Each row is a point on a tangle of strands that fork and nearly touch. The rows are in no order.
Points whose rows are less than 39 apart are linked; no others are. Some points are linked to none.
zege: [ -4   6  20   5 -21  13  10  20   6 -17  22   3   1   6 -21  11  -7  -2
 -12   1   5  14]
Vemi: [ -8 -34  11   9   6  -9 -14   5   1  -3  -8 -17 -32  -1 -15   4  23   9
   7  -6 -10 -14]
fel: [  5  29 -16 -11 -14 -13 -13  -5  -7 -15  -7  -1 -19 -20  22 -10  -4   1
  -8  11   7   1]
desu: [  1  -3   8   1  11  15 -14   0   7  22 -11   1  -3  -5 -24  -5   3   4
  -8 -14  -9 -24]
gesuz: [ 10  -8 -25  -3   7   3  14 -26 -16  -5 -10   6   8 -11  28   0   3  -6
  11   1   0 -26]
Sus: [-10 -10  -3  14 -11  15  10   5   6 -20  15   4  -1   8 -11  14  25  15
  22  17   4  19]
tusom: [ 18  23  -8   3 -23   3  -2  13  -4 -21  11   1  -8  11  10  -9  -4   0
  19   9  13  19]
Gapan: [  1  13   7   3 -27   5   9  22   2 -26  23   0  -6   9  -4   7  -6  -3
  -2  11  10  21]
bip: [-2 -9 -4 14 11  4  6 -7  1  6  4  4 25 22 -8 17 11  7 25 -3 -7 20]
les: [ -6 -36  16  14   4   4   5   5   4  -9  14  -5  -2   7 -19   6   9   5
   0  -3  -7  -7]
gafaz: [  0 -11  18   5 -29  -4  -4  14   3 -26  12  -4 -23  -1  -1 -14  -2   6
   2  16   8  18]
Sab: [  1  -9  19   4 -17  24  17   0  -2   0  22   1  13  -3  -3  14 -24 -10
 -17  -9   4  -6]
padad: [  0 -16   0   3  15  15 -15  -1   5  17 -12  -8 -13  -4 -18  -2   7   0
  -8 -13 -15 -34]
tis: [-16  -4  -8 -10   5 -23 -12 -21 -15 -18  -2  -5 -13 -13  12  -5  27  11
  -4  14 -15  -5]
vusuz: [  2 -40  10  10   5  13  20  -8  -4  -7  21  -9   6   3   1   8  -4  -8
  -5  -7  -1 -24]
Lovaz: [  1 -25  -2   7 -13  11  -6  11   5 -11   1 -12 -27 -14   3 -19  -8  -2
  -7  14   3 -20]
vogoz: [-18 -11 -12   7  10  11  17   5  13   5  13   0   6  -3 -12  26  18  -3
   7   1  10  -8]
tira: [ -4  -9   9   5  24   2  -3  -4   8  24  -4   8  15   7 -26  16   9   4
   5 -18  -5  -8]
Bori: [-22  25 -19 -10   9   6   1  -8   2   3   2   3   9 -15  -3  20  22   5
 -11   3  -7  -8]
nim: [ 12  34   1  -1 -10  22   0  21   4  -5  15  10   3  11 -26   1  -2  -6
   3  -5  17  -6]
veme: [  1   2  -7 -13   8 -19  -7 -22 -11  -3  -9   3   1 -10  18 -15   4   1
 -12   6 -14 -10]
dusu: [-13  -3 -17   1   5 -25  -3 -13  -3  -2  -6  -4  -2  -3  23  20  20   8
   9   8 -12  18]
palis: [-10 -27   7  14  -9   7  11   3   7 -22  18   3  -2   9 -10  14  22   9
  14  13  -3  15]
Gik: [  3   6  21  10 -14  17  -1  10   4 -12   9  12   8  19 -36  -1   7  13
  14   2   4  20]
leku: [  8  11  -5  -2 -10  20  21   6  -5  -8  17   0  12   6  11  -3 -22 -18
   0   3  23  -2]
lasa: [ -2 -21   7  14   4   3  10  -4   2  -5  13   4  20  20 -10  10   4   4
  18   1  -2  21]
Luz: [ -1  12 -15   1  18   9  11 -18 -14  18  -8   5  39  13   7  18   6   3
  12  -9 -16   6]
Dipa: [ -7  -7  -4   7  -4  26   0  16  11  -2   5  -4 -17 -13 -19  -4  11   5
  -3   4   5 -26]
zur: [-11 -34  18   7  -4 -12  13   8   7   5  14  -9  -1  -8   6  19 -20 -13
 -23  -6  -6   4]
negis: [  7 -32   5   4  13 -21   5   4   7  11  -7  -8 -11   1  13  -6 -13 -11
  -4  -2   2 -10]
bura: [ -8   3   5  -1 -12   1  -9  35  13  -1  -5 -12 -32 -12 -11 -10  -8  -8
 -17   5  10  -3]
vosik: [-11 -16  -4   3   5  -9  -8  13  12  11 -11 -10 -25 -16  -2   0   4  -3
  -9   0  -1 -15]
lobi: [ 18  -4 -18  -8   4   4  16 -24 -19   3 -18   9  18  -6  31  -7  -5  -8
   8  -2   2 -26]
zonat: [-11   9 -10 -11  18 -19   1  -4   7  23 -13   1   3 -15  10  15   0  -7
 -18  -5  -4 -10]
nalov: [-10  39   8 -15   9  -6 -14  -1  -1  10  -8   8  14   4 -21   7   6   6
 -13  -9  -8  14]
zigi: [ -6 -27  -5   8 -13  10   7  14   5 -14  11 -15 -21 -17   4  -7  -8  -7
 -12  13   4 -20]
rov: [  5 -21   5   6  -8   1  18  -5  -6  -8  11  -1  18  17  18   0 -17  -9
   7   5   2  20]
nazo: [ 14  33  -7 -11  -1 -11  -1  17   6  11  -6   4  -4   3   9  -2 -22 -17
  -6  -6  18   2]
Sobog: [-17 -14  -3   1   6 -27   3  21  20  11  -3  -8 -16 -11   6  10  -3 -10
  -6   5  12  13]
Fug: [ -7  38   1 -19  15 -14 -10  -4  -4  11 -11   6  21  11  -6  -4  -3  -1
 -19  -3 -11  17]
Felu: [  5  14   7  -5   0  -1 -16  10  10  13  -9   2 -10  -6 -10 -10  -8   1
  -6  -7   4  -3]
rike: [  1  39  -4 -13  10 -17  -6   0  -6  12 -14   2  20  11   7   4 -10  -3
  -9  -4 -10  28]
gurur: [  5  27 -12  -1  -9  -3  16  25   1  -2  12  -7   5  14  11  12 -21 -20
   3   4  19  21]
fef: [ 19 -19  23   5 -10  -4  -1  -3  -2  -8   3   7   8  15   1 -27 -23  -1
   6   1   3  15]
kubo: [ -2 -18   0   1  13 -23   8   6  14  17  -4  -2  -2   1   8   6 -11 -11
  -1   0   8   8]
Vipob: [ -8  10  16  -1   5   8 -17 -11   0   9  -4  12   9   4 -36   4  22  20
   3 -12 -13   1]
Poval: [ -2  10  25   4 -14   1  -1  31  10  -5  10   0  -5   7 -27  -1 -15  -5
 -18  -6   8  10]
Meseg: [ -1 -10 -21   1  22   3  17 -17  -4  10   1   1  13  -3  11  24  14  -6
  10  -7   2 -22]
feda: [ -1  -4   0  -1  -6 -20 -14  -3   3   1  -9  -2 -20 -12  10  -7   6   6
   5   6   2  10]
lako: [  0  22  17   1 -12  22  -9  28   7  -4   3   6 -18   0 -39  -2  10   7
   1  -3   9  -4]
Vazif: [-17   3 -13   2   8   6   7  10  16   9   5   4   4  -6 -14  27  17   2
   7   0   8   3]
dapav: [ -7  -8  -5  -2  23  -1  -9  -6   1  17 -12  -8  -9 -12  -4   6  10  -1
 -18 -11 -19 -36]
Gogos: [  4 -15  17   6 -16  26   3  13   2  -6  13  -8  -5  -4  -9 -15 -26 -10
 -23  -2   0 -17]
Saviv: [ 13 -30   5   1   1   1  22  -5  -6   7   2  -2   7   5  21 -15 -25 -17
  -4   0  10 -17]
Sib: [ 12  22  -3  -2 -10  23   8  14   2  -6  18   6   4   7  -9  -5 -11  -9
   2  -2  20  -6]
defa: [  5 -35   2   9  16  16  20 -10  -5  -1  14  -6   7   4   2   3  -2  -8
   4  -8   6 -32]
zipa: [-10 -36  17  14  -8   6  11   4   3 -19  21   0  -2   5 -15  12  16   9
   1   5  -7   3]
gogub: [ 12  18  16  -3 -21  -9 -16  22   3 -11   0   1 -24   6 -11 -20  -9   2
   4   2  13  15]
Lirog: [ 22  33 -19  -1 -21   5  -7   1 -10 -22   2   4  -7   2  20 -10  -4   1
  18   6   9  10]
Vek: [ -2 -32  14   3  -2 -15 -22   1  -2   2 -14 -17 -36  -3  -8  -8  17   8
   8  -3 -14  -8]
Senuz: [ -5  -4 -25  -6  14  -6   7 -25 -12 -10  -3   0   4 -16  21  11  14   0
  -3   5  -9 -27]
Mov: [  8   6 -22  -2   7   0  19 -16 -17  13 -17   1  25   5  33   7  -5  -5
  14   0  -5   4]
sem: [  1  18 -11   5  -8 -16   1  16   4  -5  -2  -6  -3  10  14  10  -6  -1
  16  10   8  41]
tur: [ -7 -25 -13   7  -1   3  19  -1   3  -9  17  -5  -2  -7  14   6  -1  -9
   4  11  12  -8]
pomev: [  7  -9  11  10  -8  19 -12 -12  -2  -8   4  11  -5   3 -22  -7  25  22
  21  -1  -5  -7]
gozat: [ -6  22 -28  -3   5 -14  11   9   4  13  -9  -7   5  -3  27  22  -9 -10
   5   7   9  21]
beda: [  4  -7 -27   6  -7  -7   9  -9  -1 -11  -1  -1  -5  -7  30   2  -2  -3
  21  17  10   8]
dagip: [  9   4  -5  -3  19   8  10 -22 -13  20 -14  12  37  16   5   9   4  -1
  10 -15 -11  -4]
Mabug: [-14  16 -17 -10  -1  -8  -7  -2   3  -2  -5  -1 -15 -27   9   6  13   4
 -12   8   1 -10]
kar: [ -6  15 -19 -12  16 -17   7 -13  -3  13 -12   2  13  -5  24  11  -2  -6
 -11   2  -6   3]
Mifu: [ -8   8   9 -20  -3 -14 -24 -15 -17  -9  -8  -7 -16  -9   0 -31   8  12
 -14  12 -15  -2]
vevun: [  9 -10   5   7 -15  20 -16  14   6  -6  -3 -11 -25  -5 -10 -27 -11   0
  -7   5   2 -21]
Mafik: [ -3 -17   2   5  21  -5   0  -2   8  16  -2   0   2   1 -10  13   9   0
   4 -12  -3 -11]
Pelok: [  3 -24  31  15  -3   9  -5   3   4  -1   9   4  11  15 -34  -9  -8   8
   0  -7  -7   5]
zus: [ -6  12 -23   2  17   5   9 -20 -14   6  -3   2  29   6  12  19  17   7
  11   0 -20   6]
dodov: [ 13  19  -4   4 -27   4   7  22  -3 -26  23  -1  -5  17   7  -1 -10  -7
   8  12  12  22]
Guran: [ 20 -29  -4   3   1  -6  10  -8  -5  -1  -7  -3  -7  -3  24 -22 -20 -10
   4   4   8 -21]
ligof: [ -1 -11  12   1 -14   1  -5  27  11  -2   1 -15 -23  -7  -3 -16 -26 -13
 -23   4   4  -5]
keva: [ 16  30 -16  -6 -18   8 -12 -17 -15 -22  -3   7   0  -6  18 -20   1   8
   6   6   0  -1]
med: [  7   9  15   2  -1   0   8  13   5   3   7   5  16  16 -13  -1 -26 -10
  -5  -5  11  21]
gipa: [-10  20 -19  -3   2  -1   6  11  13   7   1   1  -2  -9   1  20   8  -3
   3   2  12   5]
seto: [  7  31  -5 -12  -5 -18 -12  20   7   7  -9  -3 -21 -12   8  -4 -15  -9
 -12  -4  15   3]
Kiz: [ -8  28 -22  -6   1 -11   1   7   5   8  -6  -2   1  -7  14  20   1  -5
   1   2   6  16]
zoda: [  6  27  -8 -12   7   9   0  -2   3  16  -9   6   6 -12   3  -3  -9  -8
 -13  -9   7 -17]
Zizam: [ -6  -1  12   5  14   8 -10  -5   6  17  -4  11  13   7 -35   9  16  13
   6 -16 -10  -5]
Nem: [ -3 -12 -22   0  13 -10   0 -14  -1  -3  -4  -4 -13 -24  15  11  12   0
  -2   3  -2 -29]
ralov: [-12  23   4 -16  -1 -19 -17   3   1   7 -11  -1 -12 -13  -2   3   7   5
 -12   1  -4  13]
diz: [  3  20  10   3  -6  24  -3  17  10  -3   9  10  -1   6 -36   1   7   6
   2  -5  12  -4]
Bafem: [ -7 -12 -19   4  -4 -26  -6 -10  -1 -13  -5  -3 -19 -12  25  12  20   8
  16  15  -2  12]
Vaz: [-19   5 -20   6   9 -18  -1  -9  -7  -1  -4  -6   6   1  16  27  26  14
  13   8 -20  25]
Miv: [ -1 -12 -12   0  29 -16  11 -20  -3  11  -8  -2  12   7  14  26  15  -3
   7 -14  -9  -7]
zase: [ -8  -4 -11  14   6   5   4  -7   1   0   3   2  14  13  -7  26  29  17
  28   3 -10  18]
Movu: [  8   7  10  -5  11 -19  -8  -6   4  20 -17  11  11   9  -1  -2 -13   0
   2 -10  -2  19]
munar: [  3 -19  22   3 -11  13  16   0  -2   7  16  -2  10  -4   5   5 -32 -15
 -23 -10   0  -9]
sivek: [  5 -28 -11   5  18   7  16  -7  -2   4   1  -6  -4  -7   9   3  -2 -10
   4  -5   7 -37]
fub: [ -4  22   6 -18 -13  -6 -22 -12 -15 -16  -3  -2 -17 -11  -1 -25  13  15
 -10  10  -7   0]
Nelav: [ 13 -21  -7   5   2  -3  -7 -17  -5  -7  -5   2 -12  -8  12 -11   8   7
  11   1  -4 -20]
Bizos: [ -7  -1 -10  -8  24  -9  -1  -8   3  20 -13  -3  -1 -17   4   8   3  -6
 -20  -9 -11 -30]
Soli: [ -7  39  -1 -17 -12 -20 -17   7  -3  -6  -6  -2 -16  -4   3   5   9   5
  -7   2   2  21]
guba: [ 12   0 -22  -3   3   4  24 -14 -18  12 -18   3  23   4  37   2 -11 -12
  18   2  10  -8]
Tupem: [  5  17  24   5 -13  -1  -8  18   3  -9   5   7   2  23 -32  -1  -6   4
   8  -2   9  29]
neke: [ 17 -26  11   9  15  16   4  -9   0  11   1   4  13  11 -13 -14  -6  -1
   7 -17  -3 -25]
sas: [  3  33 -26  -8 -10 -14  -3  -5  -9 -11  -7  -1  -4 -11  31   0  -4  -2
  -1  12   0  14]
pime: [-10  15 -25  10  13  -1  10  -9 -12   7  -3  -6  25   2  16  25  18  12
  18   3 -20  21]
Renu: [-14   9  -2  -4  18 -25  -6  -8   3  20 -12   3  15   8   1  21   9   2
  -2  -6 -17  23]
vogep: [ 13  23 -16  -7  -1  15   3  -9  -4   3  -5   8   9  -8  10  -5  -7  -3
   1  -4   9 -12]
Dovur: [ -2 -33   9   9  -9   7  17  -3  -1 -11  23  -4   2  -3   8   4  -9  -7
  -8   3   0  -8]
dib: [  3 -12  15   9 -11  18 -11   4   4  -7   3   2 -15   2 -25 -15  11  14
   8   4   0  -7]
gumi: [  8  16   7  -7  -8  17 -20 -20 -13 -11  -2  12   2  -4  -9 -23  13  20
   2  -3 -11  -8]
tar: [-16 -28  15   8  -9   8   4  24  12   1   9 -14 -13 -10 -13   7 -10  -9
 -26  -2  -9 -10]
mizi: [  4  16   7 -16  14  -7 -11 -23 -16  -2 -14  10  24  13   2 -28   2   5
  -9  -1 -17   5]
Fira: [-12  33 -17  -9  12  -5   0  -9 -15  -4  -4  -3  23   8  11  -1  10   7
  -4   9 -18  22]
lota: [  6 -33   9  11  -2  -8  12  -9  -3  -8  14   1  14  17  10   1  -8  -2
  12   4  -2  19]
libi: [  1   8  23   3 -12  -4  -7  26  10  -6   4   1 -12   9 -26  -8  -9   0
  -4   0  10  18]
neber: [ -4 -22 -19   6  16  -1   9  -1   5   5   1  -8 -14 -18   9  11   4  -8
   0   0   6 -33]
saf: [-15 -12  15   3 -15  12  10  28  12  -4  13  -8  -9 -11 -15  11 -12  -7
 -26  -1  -1  -3]
bigo: [ 24  16 -10  -5  -7  24   3 -10  -7  -1  -4  10   8  -6  10 -20 -14  -6
   7  -6  15 -21]
Lev: [-11 -12   1  -8  -5 -18 -19 -13 -13 -11  -6  -9 -28 -19   6  -7  26  15
   0   7 -16 -10]
fogi: [  0 -14   6   0 -11  -4 -24  -7  -6  -5 -10  -9 -33 -15  -2 -18  14  14
   5   5 -11 -13]
Tuvuk: [ -2 -22   3   7   9   0   3   2  10   6   4  -1  -3  -1  -6   2   4   0
   6  -4   3 -10]
ber: [  5 -18   9   8 -19  19  23 -13 -13 -12  22   1  20   9  17   6 -17 -10
   3   0   3   9]
Petop: [  0   7 -11   9  -6  22  16   4   1  -8  16  -1  16  11   1   8  -1  -2
  17   7  11  13]
rofu: [ -4 -18   3  10  -1  28  20  -5   0  -6  24   5  20   9 -12   8   3  -1
   8  -1   6  -7]
ralil: [ 18  16  10  -4 -21   2 -19  12   0 -10  -3  -1 -27  -2  -4 -25  -9   4
   4   3  11   1]
Gigib: [ 18  -5  22   4 -12   7  -9   9   2  -6   4   2  -3  10 -11 -30 -24   0
  -2  -3   7   5]
bukub: [  1 -13  18   9 -18  11  -4   9   7 -18  11   2 -12   3 -15 -13   6  11
   5   9   3   7]
veza: [ -4  37   0  -6   4   0 -10   6   6  11  -5   9  11   5 -19  16   3   4
  -1 -11   0  16]
sekab: [ -5 -11 -23   4   2  -1  20  -1   3   0   6  -3   0  -6  20  12   1 -10
  12  11  14   0]
Ruv: [ 11 -26  20  12  -1  20   0  -1   0  -2  10   3   9  11 -19 -19 -12   3
   0  -7  -5 -12]
vike: [-16 -16  -7   0   5 -17   1  20  16   9  -5 -11 -22 -17   4   6  -1  -7
  -9   5   9  -6]
vuka: [  8 -11  15   0  15  -6   0   7  10  27 -12   2   6   7 -12  -9 -22  -9
  -8 -13   1  -5]
vud: [ 20  -2   2   1   2   1   5 -11  -5   9 -12  12  23  18   9 -10 -13  -1
  18  -8  -1  15]
Nonot: [  1 -11   9   2  -4  10  -1  20  12   8   0 -13 -10  -2  -8 -16 -29 -14
 -21   0   4 -14]
berit: [  1   3  12   6  -6  16 -15 -12  -2  -4   1  14   2   7 -27   3  28  25
  21  -2  -9   6]
dogu: [ -6  -4  -4   1  24 -21   3 -11   4  20 -10   3  15   9   4  25  11   0
   7 -12 -12  12]
nup: [ -9  29 -18  -7  13  14   3 -10   0  13  -2   7  21  -4  -4  18  10   1
  -3  -7  -1  -5]
Lomik: [ -7  24  -1   0   2  -4   7  25  14   9   5   1  10  14 -18  21  -7 -10
   1  -2  13  25]
doga: [ 16 -12  -3   0  -8 -13 -13 -20 -10 -11 -12   3 -14 -10  23 -23  -1   6
  11   5  -6  -6]
Pid: [  5  46 -14 -11 -13 -15 -12   5 -12 -10  -3  -2  -5   2  17   0   1   2
   0   7  -3  22]
tele: [-18  -2 -19  -3   6 -12  -6 -20  -9 -17   2  -2 -10 -14   9  13  34  13
   2  11 -13  -9]
bemed: [ -5 -28   4   4  17 -33  -9  -5   3   3  -9 -11 -21  -2   7  14  18   4
   6  -7  -7   0]
nekof: [  0  -5  10   2   6  -2  -6  16  15  17  -6  -3  -6  -3 -11  -8 -16  -8
 -11  -5   7  -4]
ralut: [ 13  27  -3  -7 -22  -2 -18   7  -3 -14  -3   1 -28 -15   5 -18  -2   5
   0   6   9  -6]
gezi: [ -3  31  -6   2   2   3   1  15   9   8   1   4  12  13 -15  21   0  -1
  10  -6   9  21]
Ranup: [ -7 -27  11   1   2 -22  18  11  10   9   7  -7   2   0  13   9 -23 -19
 -16   1   4  11]
pog: [  9  20   4  -7   9 -19  -6  -5   0  21 -21   8  20  15   5   4 -13  -3
   0 -10  -7  28]
Bener: [ 13 -22  17   2  -5 -15   2   4   5   2  -2  -1  -4   7  11 -23 -29  -9
  -3   1   7  10]
Zan: [ -6 -11   0   8 -11  31  18   4   4 -15  26   3   7  -3 -11   8   4   0
  -2   6  11 -11]
Rit: [ -1  18  13  -9  -5  -8 -25   8   3  11 -15  -2 -18  -9 -12 -11  -3   6
  -9  -5  -4   3]
Vagok: [ 16  -6   8   2 -15  21   8   6  -3 -12  13  -4  -2  -4   5 -26 -27 -11
 -10   2  14 -14]
malat: [  2 -14  37  12 -12   4  -1   7   2  -7  14   5  10  15 -30  -3 -14   6
  -7  -6  -6  17]
Fakim: [  4 -38   2   9  16 -26  -2  -1   4   0  -5 -13 -23  -2  11   1   4  -2
   4  -4  -2 -12]
fet: [ -8 -18   1  -1  25 -38  -5 -13   1   4 -10  -9 -10   1  12  25  20   7
   2 -11 -12   5]
pimo: [  0  -3  23   5 -23  16  11   8   3 -11  24   1   7  -3  -7  14 -19  -3
 -16  -6   2   8]
Toze: [ 20  -8  -9  -3  -5 -12  -2 -20  -9  -7 -16   7  -1  -6  31 -19  -9   1
  12   5   0   0]
rad: [ -5  20   0  -8 -11 -13 -15  29  12   4  -8  -7 -33 -16  -1  -5  -6  -5
 -12   0  14   1]
Deg: [ 17 -13   8   1  19   9   1 -18  -4  19 -11   9  17   7  -7  -6  -1   0
   3 -21  -9 -26]
Zaz: [ -2  -6  23   7  -4  -4   6  10   9   2  10   5  17  17 -22   5 -18  -4
  -4  -3   2  26]
Res: [ -2  15  22  -3 -13  12 -18  27   7   2  -8  -2 -24  -2 -40  -8   4   6
  -3  -6   3  -1]
Moze: [  7  -5 -11   0   1  15  28  -8 -15   8  -5   3  24  11  28  -3 -16 -17
  16   2  19  -4]
gika: [ 10  -9  13  -1  19 -14  -1  -5   6  27 -16   9  13  10  -7  -1 -13  -3
   1 -14  -4   3]
maz: [-16   4  -6  -4   3   4 -15  13  11  14 -16  -9 -23 -22 -12   2   8   2
 -18  -4  -6 -24]
gok: [-14  12   1 -16  14   0 -13 -18 -12  -7   0   2   6  -2 -10 -21  21  11
 -14   7 -16 -14]
Rugus: [-12  17   5 -23  12 -28 -12 -13 -10   1 -12  -1   4   4   8 -19   5   1
 -17   7 -13  16]
Dolo: [ -5  35   6 -21 -16 -14 -22  -3 -13 -17  -3  -2 -17  -5  -1 -13  13  11
  -6  10  -6  15]
fofa: [-19 -38  20  10  -2 -10   7  20  11   0  10 -14 -10  -3  -8  15  -6  -8
 -22  -4 -12   2]
Muzus: [  7  13   3 -11  12   2  -6 -19  -7  11 -11  12  17   2   1 -10   0   4
  -9 -10 -13  -8]
niz: [ -7 -18   2   8  -2  21  27  -9 -10  -3  25   0  26  13   5  16  -6 -11
   6   0   5   3]
fubi: [  5 -33  16  12  15  -7 -13 -12  -2  -5  -5  -9 -16   8 -10   2  21  15
  14 -14 -12 -13]
Sobas: [ 17  -5 -19   4 -12   4   8 -12  -8 -13  -4   2   3   1  29 -12  -8  -2
  21  12  10   6]
bezi: [  6   1  -7  -2  -5  20  29  -1 -11   1   7   2  17   7  22  -6 -24 -22
   4   4  25  -7]
tor: [  9 -13  -3   5   4   3  -6  -8   2   3  -4   3  -5  -5   2 -10   2   4
   6  -1   1 -14]
teb: [ -7  10   8  -9   6  12 -21 -12  -7   3  -7  -1  -3  -9 -19 -19  14  14
 -17  -4 -21 -24]
kef: [-17  18 -11  -4  -1   2  -6  -7   2  -4  -1   4   0  -8  -3  16  28  14
   3   5  -8   6]
lemi: [-10  -2 -13  16  -4  16  10   6   3 -11  10   1   9  11  -5  23  24  14
  28  12  -1  26]
sina: [  4   8 -14   2   1  17  11  -6   1   6   2   6  15   2   5   3  -2  -5
  14  -1  11  -2]
samel: [ -4   9  -4   0  -5  20 -15  10   8   5  -7  -5 -21 -19 -16  -8   6   5
 -12  -2   2 -26]
zem: [-19   5   7  -3  12 -15 -12  -9   1  12  -6   6   9   4 -17  21  25  14
   5  -6 -17  18]
vupet: [ 13  -1   5   5 -16 -12  -7   1   0 -11   0   2  -4  15  13 -13  -9   5
  22   9   6  37]
zab: [ 18  25   4  -5  -3  -2   5  18   6   7   2   5   8  15  -3  -6 -28 -17
  -2  -8  18  12]
kagik: [-19   6 -15  -2   2   0  -6 -15  -6 -14   3   3  -3 -10  -1  16  40  17
   6  10 -16  -1]
Lerop: [ -2  40 -13 -17  13   9   2  -3   1  14  -5   7  16  -7  -3   7  -2  -6
 -18 -11   3 -11]
Punob: [ -1  18   9 -23  11 -21 -15 -16 -14  -2 -14   3  10   9   7 -33  -3   2
 -16   5 -13  10]
difal: [ 23   6  -1   0 -11  17  -4   3   1  -7   0   3  -7  -6   6 -29 -19  -4
   1  -1  15 -15]
fif: [ 12  16  -5  -6 -10  11 -14 -25 -15 -17  -4  11   6  -3   9 -21   9  14
   5   2  -9  -5]
papo: [-19  12  -5 -17  26  -9  -8 -18 -12  -6   0   2  17   9 -10 -17  25   8
  -7  11 -16  -1]
kavun: [ -2 -12  -3   6 -21 -11   1   8   6 -24   9  -4 -19  -4  15  -6   1   2
  11  21  13  21]
Tev: [ -2 -10  -4   3 -11 -11   4  11   9 -13   9  -3 -12  -5  14  -6 -11  -6
   0  13  16  14]
Siku: [ -9 -16 -17   9  16  16  22  -7   2   6  13  -1  14   4  -4  27  16  -4
  16  -2   7 -13]
vali: [  9  16  14  -6  -6  14 -25 -11  -6   2  -7   8  -4  -5 -16 -21   6  16
  -3  -7 -11 -10]
dupi: [ -8 -14   0  12  -6  28  10   9   9 -14  18   1  -5  -7 -19   2  15   8
   2   8   6 -17]
togid: [  3  -8  11   0  -9 -18   1  16  10  -3   6  -4 -10   1   7  -9 -21  -7
  -6   7  13  22]
supob: [  5 -26  15   0  -1   3  21   2  -1   9   6  -6   9   2  14  -6 -34 -19
 -19  -3   5 -10]
ginuf: [  2  22 -24 -10   8  -7  15 -13 -14  11 -19   0  22  -1  35   7  -9  -8
  -2   2  -6   7]
bazu: [  2  23 -25   0  -1  -1  18  16   0   6   1  -9   8   6  25  13 -17 -15
  10   6  19  21]
pomot: [ 11  -1  -1  -8  20  -1   5 -22  -9  18 -15  12  21   4   7   0   2   0
  -4 -15 -11 -19]
ziga: [-20   4   8 -13  21 -15 -12 -18  -6   5  -3   2  14   7 -14   5  25  10
 -10  -2 -22   3]
Fepe: [  5  -3   4   3  -8  19 -23   6   4   5 -12  -7 -24  -9 -15 -21  -3   4
  -5  -2  -7 -23]

A fork is a point with three links, a tip a point with one. Leave the first point through the second and follow the links. Name the first fork or tip that comes.
fubi / Vemi => vogep
Pelok / malat => Nonot
dagip / Luz => Bafem
Res / lako => guba
ginuf / kar => desu
Mafik / tira => Gigib
vogoz / Vazif => gurur
gok / teb => zege
kef / kagik => fubi

Follow the links from the first point to the second, and from the first to the third. Name the last point that the two ways share.
Movu / ralov / vogep => nekof
Sab / keva / Dolo => zege
bura / Lerop / Pid => Nonot
zus / mizi / neke => pomot
bemed / zur / vike => kubo
Zan / Lovaz / bemed => samel

Name the points in between on the shortest way along the links from the first point to the second, in order.
nazo / dagip => zab > med > Zaz > malat > Pelok > Ruv > neke > Deg > pomot
rofu / vike => Zan > dupi > Dipa > samel > maz > vosik
Petop / Rit => sina > vogep > bigo > difal > Vagok > Gogos > Nonot > nekof > Felu
gafaz / Sus => bukub > dib > pomev > berit > Vipob > Zizam > tira > Mafik > Tuvuk > les > zipa > palis
lemi / rofu => zase > bip > lasa > lota > rov > ber > niz
